Each row is a point on a tangle of strands that fork, close into loops and nearly touch. The rows are in no order.
Two points are linked if the straight distance between their rows is under 130. Some points are linked to none.
(1068): [-38  -3  21  -9  44   5   5   3 -11   2  -4  18 -18  20 -46  45   7   9
  45   9  18   0 -21   6 -15 -41   6  -5   4   3 -10 -12   0  -7  -4 -19
  23  -3  15 -55 -14  20  35 -26]
(1087): [ 52  36 -28  27  -2 -25   8  18  -9 -39  -4 -27  15  13  13  -3  11  31
 -17   6 -44 -33 -21  35   1 -15  -8  22  14 -12  11  13 -13 -34  -1  18
 -28 -11  12  10  32 -10 -22  34]
(894): [ 39  31 -13 -11 -17   8  58  13   0 -34   9 -24  -4 -18  19  -6  -7  14
  -5  20 -30  22  28  -4 -11 -78 -29 -21  -4   7 -48 -22 -12  -8 -12   2
  12  15 -11 -12  22  22  11 -23]
(200): [  5  14   6   8 -19  34  -6  35  12   8 -13   6   4 -18   1 -19  12 -29
  -4 -16  27 -33  17  22 -30  12  -5   2  -8  13 -40  36  22  16  16   3
  -8  20   4  -6  -1 -34 -16  21]
(156): [ -1   2  -3   1  31  33 -15  23 -18  -3   7  20   0  -4 -13  24 -21  13
  33  -1 -15 -28  -4  23   0  40  -4 -63 -16  17  -3  -3  24  32  -4 -17
 -24 -20 -30  11 -21  -1  13 -21]
(918): [ 11  23  14   4   5 -15 -20 -25  43  41 -13  15   7 -19   8  -1  -7 -11
 -59  -1  50  -1  15 -23 -13  -6 -26   2   5 -36  13   0  -6  52  39  34
  23   9 -15 -27  -3  19  -4   7]
(285): [-22  31 -18   4   5  -4  -4   8  -8  15  21  33   7 -20  -7  21 -14  -1
  53 -30   7 -22 -15  28 -14  45  -4 -33 -23  15 -19   4  33  12   8  -4
  -7   7 -16  -8 -30   7   4 -39]
(427): [-29   2   2  -6   7   7  19 -18  14 -18 -12  20  -4 -26  11  21  -5  -4
  65 -29  -2  31 -22 -20  22 -15 -28 -29 -22   0  34 -25  39  -2  17   9
   8  15  30 -23 -18 -10  58 -28]
(906): [ -6  13  -9 -34  28 -30   2  -3 -12  15  26 -12   1  15   3   7 -13  37
  24   4  -9 -17 -38  -5   0 -20  27  14  -7  16   6 -13  31 -41   4 -38
 -23   3  -5 -15  -2 -16  -2   3]
(593): [ -1  14  33 -38  33  22   3 -24  14 -31  -4  -7  23  -5  14  19 -55  -4
  28   0 -15 -29  22  14  21  28 -11 -17  -8  -3  -2   4  18  -1   0 -20
   5  25  14 -15 -15 -12 -14  -7]
(590): [  1   2  -7   5 -29  19 -30   6 -55  -6 -43  27 -13 -30  17 -50 -18 -13
  22  22   0  57 -10 -35  27   3   8 -20 -19  32  46  -2  -2 -16 -13   8
  12   7   3  19  -7 -49   6  16]
(760): [-15  10   3  19  -3 -45   5 -20  29  39   4 -21 -46  -4  11   5   4 -37
 -49  -9  50  44   0 -21   7  29   5  26   6 -20  -2  -6 -23  16  12 -12
  24  19   0   0 -48  13 -26  -3]
(669): [ 16  14  11  13  -3  14  24   9  22  31 -22  38 -10 -23 -17  -3  16 -23
 -37  17  65  12  21  -8 -13 -34 -16   0  10 -12   0  -6  -2  22   9  34
  -2  14  -1 -36   2   8 -11  -6]
(208): [ 16 -20   1   6  27  12  -4 -21 -10  44  -3  29   0  12  10  20 -46 -13
  28   6 -13 -27  19  -6 -13  50  21 -15 -18  12   8  14  13   4  39  15
  12 -25 -38  -2 -23  26 -21 -11]
(165): [ 23 -23 -11  17  42  19 -51  -1 -14  36  -9  20  24   3   0 -13  -1  22
 -53 -16 -14 -13   0  -9  26  54  34  -2  14 -16  16  10  -4  30  11   3
 -16 -33 -20  22   8   1  11  17]
(846): [-11 -16 -12 -12   9  14 -30  -4 -16  16  22  26   2   1   8  -8  26   7
  -3  -5  -6   0 -22   5  33  22   2 -11 -12   7 -11  15  -6  -4   1 -52
  -7 -17  28   3 -20 -35  16  -9]
(889): [ -8 -31  27   5   6 -12   1   9   1  14 -24 -29  -4   8 -17 -18   2 -22
 -28  12  -1   7  13 -19  10  -7  33  62   9 -24  37 -19 -14  20  -4  37
   8   1 -17  10  31   1  -7  26]
(728): [ 28   4  -5  -7  -7  19 -31 -15  11   4 -14  -5  36 -29  10   3 -35 -19
 -15 -16   5 -31   2  12 -13  53  -6 -30 -26   6 -17  22   3  37  20  13
   2   0  -9  24   1  42  -4 -14]
(74): [ 35 -11  -6  14  35 -13 -14  23  -8 -27 -12 -19  33  26  12 -33  -7  36
 -15 -13 -32 -32 -23  20  11  27 -30  -2   3 -19  30  23   3 -33  11  22
 -21 -14   5   8  38  -8 -21  30]
(954): [-16 -18   5  -3  25  27 -55   3 -12  45  -9   8  13  10 -10  10  -7  -1
 -34  -9 -29 -12  20   6   6  23  32  25  15 -11 -29  25 -20  31   3 -15
  22 -38  -3   9  14 -16   7  23]
(317): [ 30  11  -7  -3  -1  -2  29 -10  33 -32  14 -21  26  25  21   2  -5  31
  13   3 -31 -28  22  -7 -13 -21 -59 -29 -11  19 -14  -2  27 -28   0 -21
 -19  -7   4  -3  11 -11  -1 -18]
(808): [-15 -29  26  -1 -16 -14  14 -23  -5  -9   3   1  -7 -33  12   9 -15 -35
  37  -4   9  21   2   0  12  13   5 -24  -2   8   3  -7 -18 -14  -1   7
   3  25   1   9 -39   0   7 -50]
(992): [  9  27 -10 -13 -12  10  36   4  11 -22  19   7 -30  -2  16   3 -12   2
  14  27  -8  42  21 -24  25 -58  -3  22 -23  15   1 -18   6 -14 -19 -10
  -9  15 -22  -9   8   5   3 -27]
(627): [ 21 -11 -19 -11 -17 -23  12 -38 -33  18  46 -25 -18 -25   3 -17  12  -6
 -12   2  11  23   3 -17  14   4  -4   2  11  -8  11 -10  13 -36  -2   9
 -13   2 -10   6  -8  24  -5  -6]
(288): [ 21  -6  -1 -36  42  11  17 -28  33 -13  26   2  15  32  10  29   4  48
 -13  -3 -14  -9  11 -19  12 -17 -45   1 -13  11  -5  10   6 -30   5 -49
  -7  -7  -1 -26  -8  -9  -5 -28]
(11): [ 16  15  -8  -6  -4  -8   2  13 -37  22  27 -66 -24 -35  -1 -33   8 -13
 -42  -7  52  23   0 -34 -19   9  -8  21   5  14  11   6   5 -25 -14  -1
 -19  -6 -20  14  11  24 -18   9]
(68): [ -6 -52  22   2  31  13  -1 -16 -17   6   9 -31  21   8  -3  28   0  19
   8  27 -27  -9  28   4  15   9  39 -31   3  -3  13 -25   7  18  12 -12
   7 -21 -58  -3  -9  -1  42 -21]
(457): [  2  21   6  -9  30  35 -13 -12  19   3  -9  10  20  -8  -1  43 -13 -10
  13 -27 -22  23  22  19  30  15  -7  -4 -21  -8 -22  21  28  12  25 -24
  34 -17 -37 -31 -12  -1  23 -37]
(825): [ -6  21  -8 -28  -7 -12  36 -26  19  12  16 -30  13  -4 -25 -19  34   5
 -33  -3   2  10  15 -39   4  -7 -42  61  10 -10 -13 -23   6 -35 -12   4
   8   6  23 -19  40  -4  -3  28]
(226): [ 15  -3  28  16  15 -23  20 -24  -9 -21 -10 -30   6  16 -33   8 -16   4
 -31   7  -7  -4   3 -22   6 -17  13  49  20 -14  42 -21 -17 -10 -18  35
  -6 -25  12   1  35  38 -27  30]
(871): [ 17  12   2 -10 -26  27  -2  34  40 -45   6 -10   1  10  16 -12 -11  25
  22  -6 -19 -31  -4  58 -22  -5  23  18 -10   7 -30   3  14  22  -3 -12
 -17  24 -16  25  27  15 -12   9]
(520): [ 29  28 -34  -3 -29  12   1  33  -6 -34  -9   8  -7 -10  -4 -16  11  11
 -29 -16 -19  -7 -12  31  -3  -5   3  37  -1  -3 -10  30   3 -41 -19   1
 -12   2  15  11  23 -35 -42  31]
(116): [-13 -10  20  10   9   3  -9  -6  20  32 -28  -4   4  10 -35  45   1  17
  15  -8   1  -9 -15   1  -2 -19 -13  -8   6   1 -14  -9 -14  37 -10  -7
   8 -23  15 -34   6  31  34 -28]
(64): [ -8  -8  12   9  11  20   1  34 -10  -4 -14 -13 -34 -23  -2 -33  -8 -18
 -40 -13  34  15  25 -11   0  20  38  66 -14   5  16  23 -13  14  -1  42
  18  10  -7   7  41   3 -16  46]
(708): [-14   6  12 -23   2  -1  12 -48  10   1  23 -32  32  -4 -15 -15  49  -2
 -51  -7  -5  -6   8 -16   7  22 -21  54  25 -24 -33   0  -3  23   8 -11
   9 -10  12 -20  38  14  11   7]
(1176): [-19  13  -9  36 -18  -8 -11  17 -13  45   9  25  16 -46   6  14 -16 -15
  29 -20  18 -16 -24   8  16  44  11  -4 -12  -8  10  -2  -2  15  16   9
 -21   7   0  14 -29 -29  -5 -16]
(59): [ -7  17   5  27  -1   4 -18 -30  -9  10  10   0  57   7 -43   4  53  19
 -33   3  -7  -6   0  -1  -1 -14  -4  33  20 -31 -20   0  12  40  21   1
 -19  -8   8 -25  12   4  19  -7]
(617): [ 18  -9  -2 -10   4 -19  14 -26  -2   9  26 -34  12   1  13  -4 -21  -5
   6 -14 -14 -11  12 -17  27  41 -17   7   4 -16  36   1   5 -13   3  14
 -12  -9 -15   6   7  12 -21  10]
(464): [ -1  -4   2 -17  -4 -10 -24 -41  28  42  -3 -27 -11   1   2  -8  34 -12
 -19  -9  38  34 -10 -31   8 -28 -69 -42 -22  -5  -3 -21  16 -11   6  -6
   2  15   5 -21  -2  15  31 -23]
(447): [ -2 -24  10   3   3  -2 -12  10  29  15 -27   9 -25  16  -4  45 -32  11
  38  10  -5  -2  11   8   7 -17  10 -17   5  -4  16  -7  -9  39  -6  16
  -2  -8 -23  -7 -21   4  -1 -18]
(483): [-51   2   8  24 -40  -8  -2  10   2   6  -6   4 -13  24 -20  -7  30  -3
  10  27 -14  53   0 -26   7 -48   9  33  -9   1   7 -24 -27  -6  -6   3
  -3  11  35  -5  14 -19  -4   2]
(1177): [-20 -11  -9  22 -12   5 -24  47 -29 -23 -28  25 -43 -20  -6   2 -13 -35
  -7   3  -1  19  14  14  17  -8  35  10  14   1   4  26 -38  -6 -25  13
   6   4  11   1 -14 -46 -27  26]
(1001): [ 13 -15 -22  20   9 -20  -9  -6   8 -24  -2   4  14   2  -5  23   2  37
   7   4 -28 -16 -46  31  11 -11   4 -18   9 -22  12   5  -9 -27  -2  -7
 -20 -17  30  12  16  -1  42 -28]
(467): [-14  10  17 -34 -37 -10  15 -20  28 -14   4   7 -19   5 -11  -3  18  -6
  -3   0 -12  53   9   6   5 -54 -20  -4 -13   0  -4 -29 -15  -9   8  -6
   6  28 -17 -34   5  21  17 -38]
(501): [-17   5 -14   0   8  19 -22  25   2  30   4  25   5   8  -4  -2 -18  -4
 -13 -14  -6 -38  13   8 -31  24  14  18  10   3 -29  33   9   3   4 -35
  12 -11  10  -7   2 -38 -11  46]
(783): [  5 -31   2 -27  45  17  27 -18  -4   2   3   4 -17  27   7  24 -31   8
  13 -12  -5 -19  14   9 -21  51   6  15  -3  -5  51   5  28  11  34  39
  34  -8 -39  -5  16  46 -14   3]
(373): [ -4  22  -4  -1  -9  -6   3  21  28  -8  33 -11  -1  -3  -2 -25  22  19
 -35 -16   3   4  -2  10  -8   4   5  28 -18   7 -18   5  14  11 -14 -16
 -48  13   8  17  42   2  33  29]
(426): [ -8  -2 -27  12   7 -22 -20  -5 -11  43  27 -56 -22 -18  -5 -28  37  -1
 -56 -29  35  10  12 -28  -9  41 -14   6   1   2   4  34  -1 -17  14 -26
  -3  -3   5 -14  -1  16 -25  19]
(849): [-13 -16  -1  15   4 -11 -27   3  21  41 -38  52  -1  -7  -3  40 -28   0
  21  -9  13 -10  -5  14 -15  13  25 -41 -11   4  -1 -19  -1  55  11  33
  16 -27 -29   6 -14  12  29  -4]
(378): [-28  34 -25  28 -35 -12 -28  19  21 -20  10  30   8  17 -22  14   5  26
  12  13 -16   6 -25   5   3 -25   9   6  10   6  -7 -29 -43  46 -27   0
 -33  -7  30  14   8   7  17  -8]
(756): [ 32  27 -15  -1   1  20  34 -10  18 -16  23 -49  26   0  22   1 -13   8
   0 -22 -37 -40  31  27  -2  29 -48 -22 -17  17 -29   8  13  -9  -1   5
 -12   0 -22   3   5  27 -10 -25]
(568): [ 34  22 -12  18 -28  -7 -11  26  -4 -36 -22 -24 -13  -4  43   3 -18  19
  54   9 -31  -9 -27  48 -22 -16  36  -1 -19   3  -5   9   6  -7   9  -8
 -25  15   5  39  15 -12   7  -1]
(459): [ 14 -32  13  17  21   8 -12   7 -10   9   7 -22   1  -2 -18  11   9  21
  12  -1   6 -11   6  12 -22  20  10 -34  -3   7  -4 -14  35  24  18   1
 -28   8 -37  -2  10  11  41 -10]
(912): [ -3   5  -9   5   4  12  36  29  -7  -6 -11  67 -16  -2  -3   1  17  -4
  -1  28  44   1   4   8 -21 -13  56  24   0   1   4   8  21  17  15  27
 -13  10 -51 -10 -15   4  -3   1]
(774): [ 31  -5  14 -10 -41  -1   5   7 -12 -10  -8 -50  16   5  30 -55   9 -16
 -22  11 -27  -2  26 -21 -19   7 -54 -35  13 -12 -23   6   9 -10  10   1
   2  13  32   9  36 -10  12  23]
(683): [ 23  22 -28  15   4  10  56  -6  13 -15  13  25 -15  -8 -10  45 -24  11
 -13   9  -3 -19  27   3 -30 -35 -14 -17  23   8 -27   9 -11  -5 -22  21
   5 -23   3  -4 -18  28 -19  -5]
(473): [ -1  32 -12  27 -12 -17  -7  21  31   4  31  27  31   9  -9   4   1  21
 -18  14  -8 -22 -13  22 -14 -13  13  38  -8  -5 -43   2  -7  36 -14 -10
 -29  -2  39   4  29  29  27  14]
(678): [ -2 -24  -1 -19  50   9  -9 -38  -7  13  13 -23  14   8   0  29 -24  15
   8 -36 -25 -15  10   2   3  54 -13  19  13  -2  21  -5  21  22   3   3
  11 -43 -40   8  32  29   2  -6]
(86): [ 13  14  -2  -2 -13  23  -7  15   3  -8   0  20  10  38  14  -5  38 -20
  30 -18  -3 -30  -8  43 -27  22 -20  -7 -29  31 -44  26  23  -7   8 -31
   6  -9  11  -2  -9 -57 -32  -6]
(509): [ 22 -25   2   3 -13 -10 -30  13 -34   1 -27   3 -10   5  -9 -16 -10   3
 -14  14  -5  30 -25  -8  26 -35   8 -30   7  -4  50 -11  -4 -16 -13  26
  -1  -5  -5  10  -5 -46   8  16]
(980): [ -4 -51  10  -5  -9 -16 -32  -6   3   1 -21 -17 -26  27  -9  17  -6   9
  32   8  -6  21 -31   1   7 -28   4 -60   2   5  47 -36   3   9  -1  13
   7 -20 -23  15 -20 -13  17 -16]
(367): [ 30   9 -27   1   1  33  21 -13 -11 -25  22   5  31 -19  35   7 -24  16
  -8  -9 -17 -48  21  18 -16  45 -17 -22 -11  -1  -5  15  17  17  25  23
 -11 -10 -36  17   9  53 -28   5]
(30): [  3  -3  -2 -31  42  -3  -6 -40  13   4  26 -14  -7  13  -8  10  10  14
  -2  -8  11  14  -9  -9  34   9 -41 -29 -19 -15 -11 -11  27 -17   3 -33
  -3   9 -13 -26 -11  17  27 -12]
(196): [-29 -12  29   8  15   4 -41 -35  13   3 -39  -1  11  16 -51  46  13   5
   2  -4 -30  14 -25  16   4 -39  12 -20  -9 -14 -11 -33 -20  44 -13 -15
  37 -34  -4   6   2  17  52 -54]
(1105): [-11  -1  37 -21  -2  13  11 -28 -23 -24   9 -18   8 -14   1  24 -47 -16
  52   0 -24  22  21  20  -1  13 -15 -51   1  -2 -13  10  11 -17   9 -11
  29  21  -7 -13 -46  -6  10 -32]
(642): [ 16  27   5   6 -18 -32  33 -18  31 -32 -25 -33  36  19 -39 -18  32  16
 -33   5   1  18  32 -26 -11  -2 -59  45  16 -13   4 -17  -9  -7 -10  27
  -7   4  10  -6  50  38   3  -4]
(397): [ 19 -30  26 -16  14 -29  23 -26  13  -5  17 -41  -5  21  -3 -13  -6  20
 -16 -14   1  15  11 -22   0   8 -34  31  24 -16  36  -9  -5  -8 -20  34
 -13 -41   8  31  42  31  -1  14]
(931): [ 34 -14 -13  15  -6   1  28   8  24  -4   0   5  17 -12  37 -21  17   2
 -45 -22  29 -21  27 -13 -27  13  -5  16  -4  12  -1  12  -2  11   7  43
 -18 -11  -3  30  22  46  -8  22]
(1007): [ -8  -5  -1 -11   4 -12  16  18 -33   2 -32  11 -10   5   0 -15   2 -20
  68  24  22  23 -10  -2  -7 -19  44  -1  20  40  -3  16  -4 -41 -20  -5
  15  -4 -23  12 -30 -62 -28   1]
(1111): [ 11 -12   2  -9 -10 -11 -42  -9  15  40 -16  11   7  -6  -1  -1 -30  -5
 -31   0   6 -23 -11  16 -33  27  26 -12 -25  -8   0   6   6  48  33  40
   1 -10 -40  26  18  34  24  12]
(173): [  9  16 -22 -24  -9 -11  11   1   7  -5  20   6  15  -3   3 -11  -2  17
  -1  -4 -19  -7 -30  14  24  -3  -8  28 -12   4  18   8  18 -51  -5 -27
 -19  12  14   2   5 -53 -31  30]
(539): [-11 -35  24   8  15 -25  -1 -40   7  10 -23 -14 -34  27 -23   0  16 -31
 -15  17  41  34 -17 -38  30 -20  25  28  -3 -23  23 -15  -4 -32   8 -15
  32  28  29 -11 -13  17 -13 -11]
(880): [  9 -32  17 -25   6  -8  33 -51 -29 -17  32 -27 -14  -6  -3  -9   7   6
 -16  25   9  31   6 -11   5 -11   8  -8  22  -9  23 -17  56 -31  15  -5
  15  25 -33 -20   1  20  27   9]
(665): [-22 -19   6  -6  28 -22 -20 -24 -25  27   1  -7 -29  37  16 -16  11 -44
   4  14  28  16 -15 -24  32  41   9 -35   5 -21  13  -3  -7  -4  -8 -49
  23  18  -1  11 -53  -9 -25  -2]
(1156): [ 25  -1  -8   9  -5  20  51  20   7 -42   5 -39 -18  -7   0  24 -38  34
  11  21 -27   7  39   9 -16 -66   4 -29  18  15 -25   5 -16  -2 -10  15
  13  -2   1  -6 -15  39 -13 -17]
(513): [ 13  14  -6  26 -40   0  13  14  23 -13 -28  -7  17 -22  25  16  13   1
   8   0   0   2  -5   8  19 -30 -28 -25  21 -26 -13  -2 -20  19  -1  28
  -7   9  19   7   8 -11   9 -12]
(939): [-27 -29   4   4  42  19   5  -5 -32  -1  15   2 -30  25   7 -26   9 -36
 -21  -2  14 -13  18 -19  23  52  16   4   2 -11  12  11   7 -29   6 -43
  17  24   7  -7 -39 -29 -26  45]
(484): [ -8   7   9 -17 -26   3 -15  27 -36 -21 -28  29  -4  -9  11  -2  23  12
  61   8  -5   2 -25 -17 -18 -27  10 -23  26  50  55 -23 -18 -11 -30   6
  27 -20 -19  -1   7 -27  43   6]
(1172): [-64   5   3 -14  23 -30   1 -11   7  20  14  18 -12   1 -10   2  25 -21
  12  14  43   4 -24  -1  18  -7  53  37   0   8 -37   5  -2   7 -13 -44
  13  34  21   1 -45   2   4   7]
(450): [-32  -2   6  29  10  12 -30 -33  17  15 -20  25  49  24 -46  20  19   7
 -37  12  -1   2 -13 -18  23  -4  20   4  -3 -35   8 -32   2  54   8  19
  -6 -12 -18 -20   0  12  10  -2]
(525): [ -2  22 -15   7 -38  -6  15  15 -48  15  -2  17   7   3  11 -19  -7   5
  66   5  -4  13 -18 -20   8 -17   2  -4 -14  33  24   6   1 -38   4 -13
  -5 -18   6  12 -19 -47 -35  -8]
(158): [ -8  -3 -16  16   3   6  13  28   6   0  10  -3 -14 -17  20 -28 -14 -13
 -67 -31  10  -7  34 -22 -41  31   5  43  12   4  -3  27 -19 -22   3  37
   3  -7  11  16  25  29 -34  38]
(77): [-55  26  -3  13 -42   1 -10  43  -5 -10  -3  21 -23 -10 -25   7  38  -4
  35  12   9  26 -16  -8 -14 -29  23  28  17  24  11 -16 -47  16 -25   6
  12 -11  21  -1   8 -15  18   2]
(949): [ 39  16 -23  12  24   3  22  16   6  -6  -7  42   2  12 -24  32 -23  21
  -2   4  18 -48 -10   8 -29 -36  16   5   1  10  -6   8  17 -39  -9  22
 -12 -20  -7  -9   7  16 -27  16]
(874): [-10  18  13 -21 -32  10  -8   9 -14 -26  21  14  20 -19  33  -8 -24  -3
  43  -5 -14 -25 -26  25   6   1 -29 -45  10  23 -10 -12 -13   3 -22 -33
   0  -4  44  24 -24 -31  12 -11]
(857): [ -4  -6   5   0  16   8  36 -21   8  32   7  35 -14  -5  -4  29  -9  -8
 -31  17  25  -5  28   0  -9 -38 -19 -14  38  -6 -19  -6 -23  33  -3  19
  14  -6  -6 -29 -24  31 -10 -15]
(152): [ 10  23  10   3 -31 -10   0   5  -7 -15 -20 -10   6 -38  11  14   8 -14
  35  -8  13  43 -17   2  26 -28 -29 -25 -25 -10   8 -10  34   5   8  15
  -6  17   8  -2  15 -28  31 -30]
(743): [-42   5   5 -15  13 -17 -11 -29 -11   2  20   3   8  -1 -54  15  22   5
  10  22  13   2 -31  -2   9 -30  38  30  -8  -4 -26 -18   9  -4  -5 -31
  10  33  26 -18  -2  22  25 -13]
(824): [ 21  16 -18  -4 -21  -2  18  16   3 -63   3 -12  -3 -24  25   6  -7   9
  31  -7 -25 -26 -28  37 -14  -7 -15 -23  -9  15 -30  21 -14 -13 -13 -13
   7  10  42  30  -3 -14  -5 -24]
(997): [  4 -22  -7   7  -9 -15 -37  30 -53 -12 -10 -13 -34   0  -9 -27 -25 -16
 -20  -9 -19  26  10  -7  15   6   7 -10   9  -3  36   7 -20 -35 -11  -1
   2   2  -1  -4   6 -39 -35  45]
(945): [-18   2  25 -10 -24   4  -3  10   5  11 -16 -14 -14  12 -18 -19  19 -12
  11  13   4  10  15  -7  -5 -24  32  40   8   3   0   3   7   4 -10  -4
   2  31 -14 -16  21 -34  -7  20]
(739): [-38 -38 -15   2  15  17  -6  -1 -25  -6  12  30   7  10  11 -36  37 -19
  -3  -3 -14  -3  -6 -17  17  28  -5 -12  -9   3   9  26  -1 -46  18 -33
  11  12  38 -15 -36 -60 -18   4]
(624): [ 13  31  -1   0 -25 -18  17  -4  25 -17   5 -14   0  16 -46   5  17  -5
 -27  21  -3  32  14  -1  -7 -32 -34  11  10  -8 -22 -18 -16   3   2  27
 -21   4   0 -34  11  45  -3 -36]
(380): [ -6  30   0  -1  -9  20  27  -2  21   4  10  26   6  18  -3  18  12 -11
  43 -27   5 -11  -1  47 -33  -7 -28 -25 -30  25 -40  19  39   7   9 -12
   0  -2 -13  -2 -22  -4  -2 -35]
(605): [ -6 -41  14  -8  -8  10 -24  28 -12 -22  15 -20  11   7  22 -37 -10  22
 -31   7 -49 -12  16   6  -7  -2  18   3   8   1   2   6 -30 -20 -14 -24
 -18   0  26  33  34  -6  14  24]
(926): [-20   3 -11   6  15 -22  18   6 -13  17 -11  24 -34   6  -2   5  -2 -25
  29  20  38  25 -22 -12  11 -16  56  33  21   8  -9   7  -7 -38 -25 -21
  21   4  24   9 -32 -22 -13  -8]
(615): [  3 -10   1  19  -2  15  11  36 -32 -22 -18  13 -21 -31  15   2   1 -31
  11   3  32 -12  -3  10   9   7  11 -28  31   7  28  -1 -37   4 -25  35
   7  -7  10  29 -43 -21 -27  -3]
(877): [-25 -18  -1  10  29  -6  -7 -19   7  42   5  15 -26  39  15   8   9 -44
 -30  19  22  28   9 -11  16  26  24  12  22 -17 -13   0 -28  28  -1 -37
  36   6  -8 -13 -50  10 -12  -2]
(1047): [ 21 -19  -1 -18 -41   3 -16 -19   1 -13   5 -14   4  16  26 -42   0  11
 -18  22 -49  21   3  24 -19 -12 -19 -19  22  13  -5 -18  -3 -12   6 -14
  11   4  38   7  21 -10  18  18]
(1165): [-27  -6  29  -9 -26 -38   1 -24  11  18  -3 -28 -35 -17  23 -16   8 -47
  -5  -9  34  73   1  -6   4   9  -3  -9 -18   1   2 -18 -13   6  13 -11
  21  30  -2  -5 -53  -9   1 -35]
(837): [ 16  13  -6  34 -38  -3  -4  15  -8  10 -26 -41   5 -29  13 -15  14 -26
 -19  -1  -3   9  22 -24   1  -9 -48   0   5 -20 -17  13  -1  -8   8  22
 -12   9  16   4  23 -19 -12  24]
(755): [ 10   6  20 -24 -19   4  12  37  -8 -41   7  27 -12 -34  30   2  -5 -12
  27 -21  17 -39  -1  -4   7  11 -27 -43  41  17  11  -5 -33  17 -46  -1
   9 -13  29  13 -40   0   7   3]
(813): [-26  21 -24  48 -36 -20 -19  34 -33  38  -5   5   5 -23   7 -25   8 -19
  46 -18  -1   9 -18 -20  22  24  -2  -8 -32   3  10  16   8 -28  15   0
 -23  -5  18  15  -8 -44 -16   8]
(263): [  0  11  -8  10   3  10  25   2  34 -22  -3  33  30  -2  10  -5 -15  24
 -20   7   8 -28  22 -32 -21 -19  26  39 -17  -9   4  -7   4  17   5  48
  -6  14  -7   5  25  75   4  22]
(738): [ -7  -2  18 -42  14   5 -41 -19  -7  13  17  13  -2  11  -8   8  -6 -20
  17  15   4  13 -15   9  35  47 -11 -31  -1  -5  13   2 -23  12 -27 -45
   4   1   4   8 -37 -27 -16 -28]
(1089): [-28 -11   6  -2  -8  -9 -21  27  -8 -17  25 -35 -17  21  -2 -39  -1  18
 -15 -28 -24  -2   0  18 -21  37   3  28 -10  11   9  -1   0   2 -10  -7
 -24  -6   5  27  60  -5  24  55]
(977): [  8 -13  -1  -1  48  -1  13  24   5  22   4  29  -9  23 -15  -1   2  27
  12 -16  11 -46 -35   9 -18   6  42  25  -5   7   8   3  17 -34  -4  -5
 -17  -6  -1  -4   4   8 -20  15]
(249): [ 34 -16  -4  -9  20  38 -14   1   8  -6 -26 -15  42   7  23 -12  10   9
  -6   5 -27 -44  -1  15  -3  18 -13   8   6 -13 -37  31 -21  -3  10 -16
   8  13  26  11  10  -7 -16  -1]
(455): [  5  10 -26  -2 -11   5   1  29  18 -17  -9  66  14  -3  20  -7 -11  21
   0  36  13 -32   2  -3 -28 -37  56  14 -20 -11   2  -7  -5  30  18  49
  -6  12 -33  14   4  22 -15  35]

A tip is a point with one link. Name the tips that can be reached along the links from each point below, in the order of the rows.
(708) -> (918), (74), (450)
(373) -> (427), (208), (426), (912), (880)
(808) -> (593)

A fork is a point with three links, a tip a point with one. Leave the first point through the second and follow the links. Name the first fork or tip that comes.
(378) / (473) -> (427)
(450) / (59) -> (683)
(464) / (30) -> (447)
(116) / (1068) -> (285)
(1047) / (605) -> (889)
(447) / (849) -> (464)

A piece is two or more points that can be reached from each other along the links. Count, over all rows, the pieces, the separate loops (a circle has one, a figure eight two, a Y none), the forks (points with three links) and the tips (points with one).
pieces -> 4
loops -> 1
forks -> 9
tips -> 15

Name the points in between on the shortest way along the links from the first point to the second, in order.
(397) / (1089) -> (226) > (889) > (945) > (483) > (77) > (378) > (473) > (373)
(977) / (708) -> (949) > (683) > (1156) > (894) > (992) > (467) > (624) > (642) > (825)
(447) / (165) -> (116) > (1068) > (743) > (1172) > (926) > (1007) > (525) > (813) > (1176) > (285) > (380) > (86) > (200) > (501) > (954)
(880) / (263) -> (627) > (617) > (397) > (226) > (889) > (64) > (158) > (931)
